A landscape with many valleys, sampled at points; each row gives a point and its height.
A ball rolls from a point to whichever of its 2 nearest points has the largest drop for the distance, and stops where none of them is lower. Distance is the straight distance between rows; heights are no part of it.
q980: [ -8  -4  10   6  32   0   0  10  -5   2   3   1  17 -14  -2   2  -1   3
  -2 -11   8]  (h 333)
q823: [-15  15   4   1 -19  -3   7  -4   7   1  -2 -10 -21   9  14 -16  -8  -1
  16  -7  15]  (h 463)
q896: [ -7   2   1   7 -21  -2  -3  13   3 -23  -5  13   3  -2  11  -7   8  24
   6   6   2]  (h 640)
q766: [  7   8 -17 -11  17  -7  -4  -2 -13   0   6 -19   9 -24 -11   8  -1  -2
  -2 -11  -2]  (h 519)
q519: [  4  -5  -7 -13   4 -12 -16 -10   6  -9 -13  -1  -5  -4 -13  16  17  -6
 -17   1 -17]  (h 616)
q762: [ 10  -2  14  17 -17  -1  17 -14 -24   6   7 -26 -11   1   1 -10  18  19
  23  -9   2]  (h 446)
q202: [ -5 -12  -5  -4  19  -7  -8   7  -9  -2  -8  -3   7 -13 -19   7  14  -5
 -26  -2  -5]  (h 190)
q436: [  3  -4   8  10 -23  -7  19  -9 -18 -10  13 -20  -1   8  -5 -15   7  25
  24  -4   6]  (h 383)
q831: [ -1  -7 -18 -11   8   0  -8   0  15  17   0   6  -4   0  -3   0   0 -15
 -14   1  -6]  (h 711)
q650: [  6   7  -6   2 -26   2  -8   4  11 -14   6  19   2  -7   9  -7  10  12
  -5   8  -7]  (h 668)
q636: [24 15 -5  9 -7  5  6 -3 -1 14 18  8  7 -3 21  1  0  4 14  8  2]  (h 154)
q821: [ 11  13   4   7 -10   5  22  -7  -1 -10  17   0  -9  -5  14   0   0  14
  28  -5  16]  (h 303)
q569: [-11  -9   4   8  -1   4  16   4   1  -3  -7  11 -10  11  13 -16   2  24
   8  -7   6]  (h 572)
q88: [-21   3  19   2   9 -13  -5   1  -7 -10 -13  -6   2   9  -2  -2 -11  10
  21 -14   1]  (h 369)
q20: [  7  11  -1 -13  -6   9 -11   1  -7 -22  16  -1  -2  -5 -20  15   3 -21
  -7   2  -2]  (h 243)
q109: [17 10 -6  6 14  7  4 -3  3 24 12  4  4 -5 21  5  0 -6  7  2  7]  (h 214)
q284: [ -6   6  11   3  -6  -1   8 -13  -7  -1   0 -26 -20   6  -4  -4   3  -1
  25 -26   9]  (h 365)
q227: [ 25  10  -2   3 -18   8  11   2   1  -3  25   7   6  -7  10   3   1  17
  27   5   9]  (h 232)
q505: [-19  -3  15   1  12   0  -3   7   5  -6 -11   5  10  12   5  -1 -12   1
   5 -10   0]  (h 417)
q904: [ 10  10  10   7 -33  -7  13   1  -4  11   4  -8   2  14  17   3   3  19
  30  18   5]  (h 707)
q461: [ -9  -3  12   8  24   4  17   5  -4  -6   1   7  -4 -16  17  -6  -2  15
   5  -6  16]  (h 406)
q783: [ -4  -8  -1  -1   2   8  -4   6 -17  -6  -4   8   6 -18   3 -13   6   6
 -31  13  -5]  (h 571)
q840: [-11  -5   9   4  -8  -1 -14  -3  14  -4 -10  17   7  15   2   6   7 -10
 -14  -3 -10]  (h 570)
q89: [-22  10   4   2  -6  -4  -2   3  15   3  -9   2 -12  18  13  -6 -10  -4
  11  -3  11]  (h 497)
q619: [  5   3 -12 -25  -3 -17  -8 -17   9   0  -6  -7   0  -7 -12   6  -8  -8
  -3   4 -21]  (h 343)
q69: [  1 -19  -5 -17   4   1   2  -2   2   0 -20  -7  -6   1 -14   9   4  -9
 -31   7  -8]  (h 245)
q530: [ -1  14   7  -8  -2   9  -5   7  -1 -22  21   1   5   3 -23  15  -5 -11
  10  -5   1]  (h 271)
q882: [ 16  10  -1  -9  -6  -5 -19  -1  -6 -21   2  -4  -5  -9 -28  19   5 -14
  -5   9 -12]  (h 110)
q189: [ -7  -3  -7   7  25  -2  -3  10 -11   3   7   0  15 -20  -5  -3  14   0
 -19  -4   6]  (h 280)
q134: [  5 -13  -6  -9   8   1  -2   9   7   0 -16  -1  -3  -1 -29   9   1   1
 -20   4 -20]  (h 312)
q411: [ -5  -4 -13  -3  -4   1  -8   6  16  16   9  17  -8   0   7 -11  -3 -12
 -19  12   1]  (h 700)
q279: [ 12  12 -10 -10  -8   8   3  -6  -9 -17  27   2   1 -11  -9  -1   7 -14
 -10  -4  -2]  (h 313)
q440: [ -3   0   4  -9  12   3 -13   6  10   8 -11   7   9   0  -9   1 -20   4
   1   2 -19]  (h 400)
q879: [  7 -13  -2 -13  12   4  -2   7  13  26  -2   1   5   2 -17  -5 -24  -4
  -1   2 -13]  (h 358)
q456: [ -3  -9  15  -3  10  15  -8  19  -5  -4 -15   5  10   3  -7  -3 -12 -10
 -20   5  -3]  (h 479)
q811: [ -7  -8   3   8  -8   4  15  -9   0  17  -7  -2 -21   9  17 -17   2  21
  19  -9   7]  (h 534)
q940: [ -5   3  12  -1  -1  -2 -26   3  -2  -6 -19   7   8  -1 -11   6 -14   0
  -3  11 -22]  (h 447)
q503: [ 17 -15  -6 -13  14  -2   3   2  -5  39  -5  -4   9  13  -7  11  -8 -12
   0  12 -11]  (h 288)
q384: [  3  22   0  -5   8   6  -2   6  16  -2   7   0  -3 -10  11   6  -8  -9
   9  -6  10]  (h 318)
q775: [-11   1  11  11 -19  -6   6  -7 -18  -8   2 -22  -8   1   0 -28   7  22
  14 -12   2]  (h 287)
q974: [  3   0 -15 -11  -2  -5  -5 -14   1  -8  -4  -1  -6  -8   2   2  18 -10
 -26   2  -8]  (h 638)
q516: [  0   8  -7   0  18  17  -6  19   8  -3  -9   4  -3  -9   5   6   2  -8
 -13   2   8]  (h 544)
q578: [  3   7   6  11  -6  -3   0 -11  -1   8   6   5  18  14  19   2  -6  -6
  15  -5  -3]  (h 681)
q812: [  7  -3 -16  -8  25   5  -3  -1  -4  16  -1 -11  11 -11  -6   9  -3   3
  -3 -10  -7]  (h 489)
q913: [  0   0   0  -8  -6  -9 -19 -14  11  -5  -2   7   4   3  -6   8  12 -11
 -11  -8 -19]  (h 594)
q401: [ -3   9  -3  14 -15 -14   8  -8  14  12  14  -9 -11  21  11   5  -2  -9
  26  -4  16]  (h 211)
q735: [ -2   8   3   9   9   1  15  -3   2  -7   4   4 -13  -9  20  -3   3  13
  16 -11  15]  (h 367)
q416: [ -2  -1  10   7  -2   5 -17   1 -16 -13 -10  10   8  -9   9  -5   4  -7
 -22  15  -2]  (h 546)
q155: [-18   7  16  11   5 -15   9   3 -16 -13   5   5   3  -6   9 -14   3  11
  11  -7  17]  (h 278)
q304: [  5 -12   4  -9   3   6  -7  17  18   6 -12  10  -2   9 -19   4  -5 -15
 -17   6 -12]  (h 370)
q93: [ -7  -6 -16 -27  -1 -17  -7 -11  12  12 -12  -8  -8  -6  -6   4 -13 -11
 -12  16  -8]  (h 388)
q214: [ -6  16  10  -3 -21   4  15  -7   5  -2  15  -9 -12  10   8 -11 -19  -5
  24  -4  19]  (h 426)
q675: [ 10 -17  -3   2  -3  11  12   8   9   6   6  19   5   4  -2 -17   3  -1
 -22   1  -9]  (h 341)
q22: [ -5   4  -2   8  -1 -14   2  -7  18  12  -3 -10 -10  23   3  10   0   0
  30 -15   7]  (h 268)
q691: [  4 -15 -25 -11  16   5  16  -6 -11  18  -4 -15   8  -3  -1   8  -3   0
 -13  -6   1]  (h 466)
q402: [-17   7  17   6  24  -8   2  11 -11  -9   1   6  10 -15   7  -7  -2   3
   1  -3  18]  (h 354)
q800: [-14  -6   3   8 -12   4  -1   2  16   3   0  21   3  17  11 -11  -2  -4
 -10   3  -3]  (h 547)
q741: [  6 -23  -5 -10   3   2   9  -3   5   5  -2   5   3   5  -9  -4   6 -11
 -28  -5 -11]  (h 297)
q719: [-18   1  17  15  -2 -18  10  -9 -22  -5   4 -15  -4   2   1 -17   8  12
  17 -18  13]  (h 131)
q901: [  4  13 -11  -5  10   6  -4   2  14  19  13   3  -3 -12  15  -3  -9 -11
  -2   0   8]  (h 264)
q16: [  6  18   0   7  13   8 -17  18   2 -17  -9  -2  -5  -8   7  16   2 -10
   0   4  13]  (h 509)
q120: [  5   4   8   4 -16  14  29 -16  -8  -1  19 -12 -20   6   3   3  -1   5
  30  -4  19]  (h 359)
q17: [  4   9   6  13 -22  -4   9  -8  -1  13   8   3  10  16  24  -6  -8   5
  21  10   2]  (h 692)
q953: [ 12 -18 -15 -16  10   1  12   4   3  29  -5 -11   3   3 -20   5 -17  -2
  -4   0  -7]  (h 323)
q52: [-15  -3  -1  12  -9  -5   3   0  15  14   7  14  -2  20  17 -10 -11  -1
   6   2   7]  (h 525)
q679: [ -1   9 -17 -12  14  -4  -8   5  -9  -1 -11 -19   0 -27 -21   9  -6  11
  -6   0 -11]  (h 564)
q96: [ 14  -3  -3  -4  17   4  -2   3  -1  37   6  -2   6   4  10   6  -9 -13
   3   9   2]  (h 256)
q774: [ 11 -12 -11   8  -4   6   6   2  12  14  11  24   7   6   9  -9   5   9
  -5   8  -6]  (h 380)
q728: [ 10   5  -7 -23  -6 -16  -6 -13  -3 -18  -5 -13  -5 -12 -23  15   0  -4
  -8   9 -18]  (h 269)
q982: [ -6  10   7   1  -4 -10   4  -4   8  -4  -6 -19 -16  12 -13   7  -3   8
  34 -20   1]  (h 342)
q485: [  9 -11   3   3   4   2 -26   0 -11  -4 -26   1   0  -9 -17  10 -11   2
  -9  23 -16]  (h 490)
q471: [-19   4  18   4   2 -16  -3  -3 -14  -5  -8 -22 -12   3 -10  -8   4   7
  21 -22   7]  (h 279)
q309: [  6   2  -7   4   2  -1  -6  -9   4   6   9   9  13   4  11   0   4  -9
   0  -9 -10]  (h 669)
q212: [  3   3 -12   2   5   3  -4  -3   1  -7   6   9   7  -9   8  -4  12  -3
 -19  -3  -9]  (h 655)
q339: [  6  -4   6  14 -20   0  11 -13  -8  17  -4 -18 -16   4  12 -15  13  24
  24  -6   1]  (h 494)
q136: [  7  17  -3   6  -9   5   5   3   0 -24  25   9   5  -4  -1   0  11  -4
   0  -6   2]  (h 363)
q603: [ -4   6   2   0  -5   9   9  -3   6 -14  25  -2   8  18 -17  19  -3  -7
  19 -10   8]  (h 205)
q652: [  4  10   0   7  11   5 -20  19  10 -11 -21   5  -5  -1  -5  19  -5  -2
   7  11   0]  (h 462)
q732: [ 19 -16 -18   0   0   4  10  -9  -6  16   7  12   9   0  10  -6  10   8
 -12  11 -13]  (h 416)
q779: [-13   0   6  12   4   1   6  14  -3 -17  -5  15  -3   0  12 -10   9  19
  -2   2  10]  (h 606)
q713: [ -2  -9  -4  -3   7 -16 -14  -3 -18  -7 -14 -10   2 -19 -12  11  20 -10
 -26  12   4]  (h 54)
q421: [ -1 -11   5   6   4  11   5  22  -3 -12   0  19   9 -11   3 -15   3  17
 -19   9  -1]  (h 599)
q174: [-17  -6  18   6  14   4  -4  14  -8 -13 -10  12  12   3   3  -5  -5  -3
 -12   2   3]  (h 451)
q175: [  4 -25   2  -6   6  -4  -8  -3 -14  -5 -24 -10  -3  -5 -15  15  10  -5
 -32  14   2]  (h 177)
q26: [  9 -10   1   6   7  13 -17  17   9  -4 -21   9  -3   7  -8  15   0 -15
 -11  11   0]  (h 411)
q919: [ -3  11   0   5 -17  -1   9  -6  16  -5  17  -8   3  21  -4   7  -5 -12
  20  -9   8]  (h 145)
q425: [-10   8   7  -1 -13  17  21  -9  -2 -10  20 -12  -8  15  -5   1  -9   0
  21  -6  18]  (h 394)
q780: [  2 -11  10   1   3   1 -29  -3 -15  -8 -20   1   8  -6  -3   6  -4 -14
 -18  14  -3]  (h 522)
q128: [  6 -17 -24  -8   4   1  18 -16  -7  10   0  -3   5  -4   7  -4   5   3
 -21   3  -4]  (h 444)
q344: [ -2   3  -6   1 -23   1 -13   2  13   1   1  22  -6  -2  14 -10   5  -3
 -17  18  -5]  (h 686)

Where does a ball stop that starts at each point below?
q732: q713
q411: q719
q421: q636
q16: q713

Call two points neighbours if one is among the 2 nearest of the other. Go from one point of each pair to the other, from neighbour to neighbour, staying as low as possible. Name the highest point that can't be avoided.
q636 / q882: q461
q713 / q919: q284
q713 / q719: q402
q882 / q919: q530
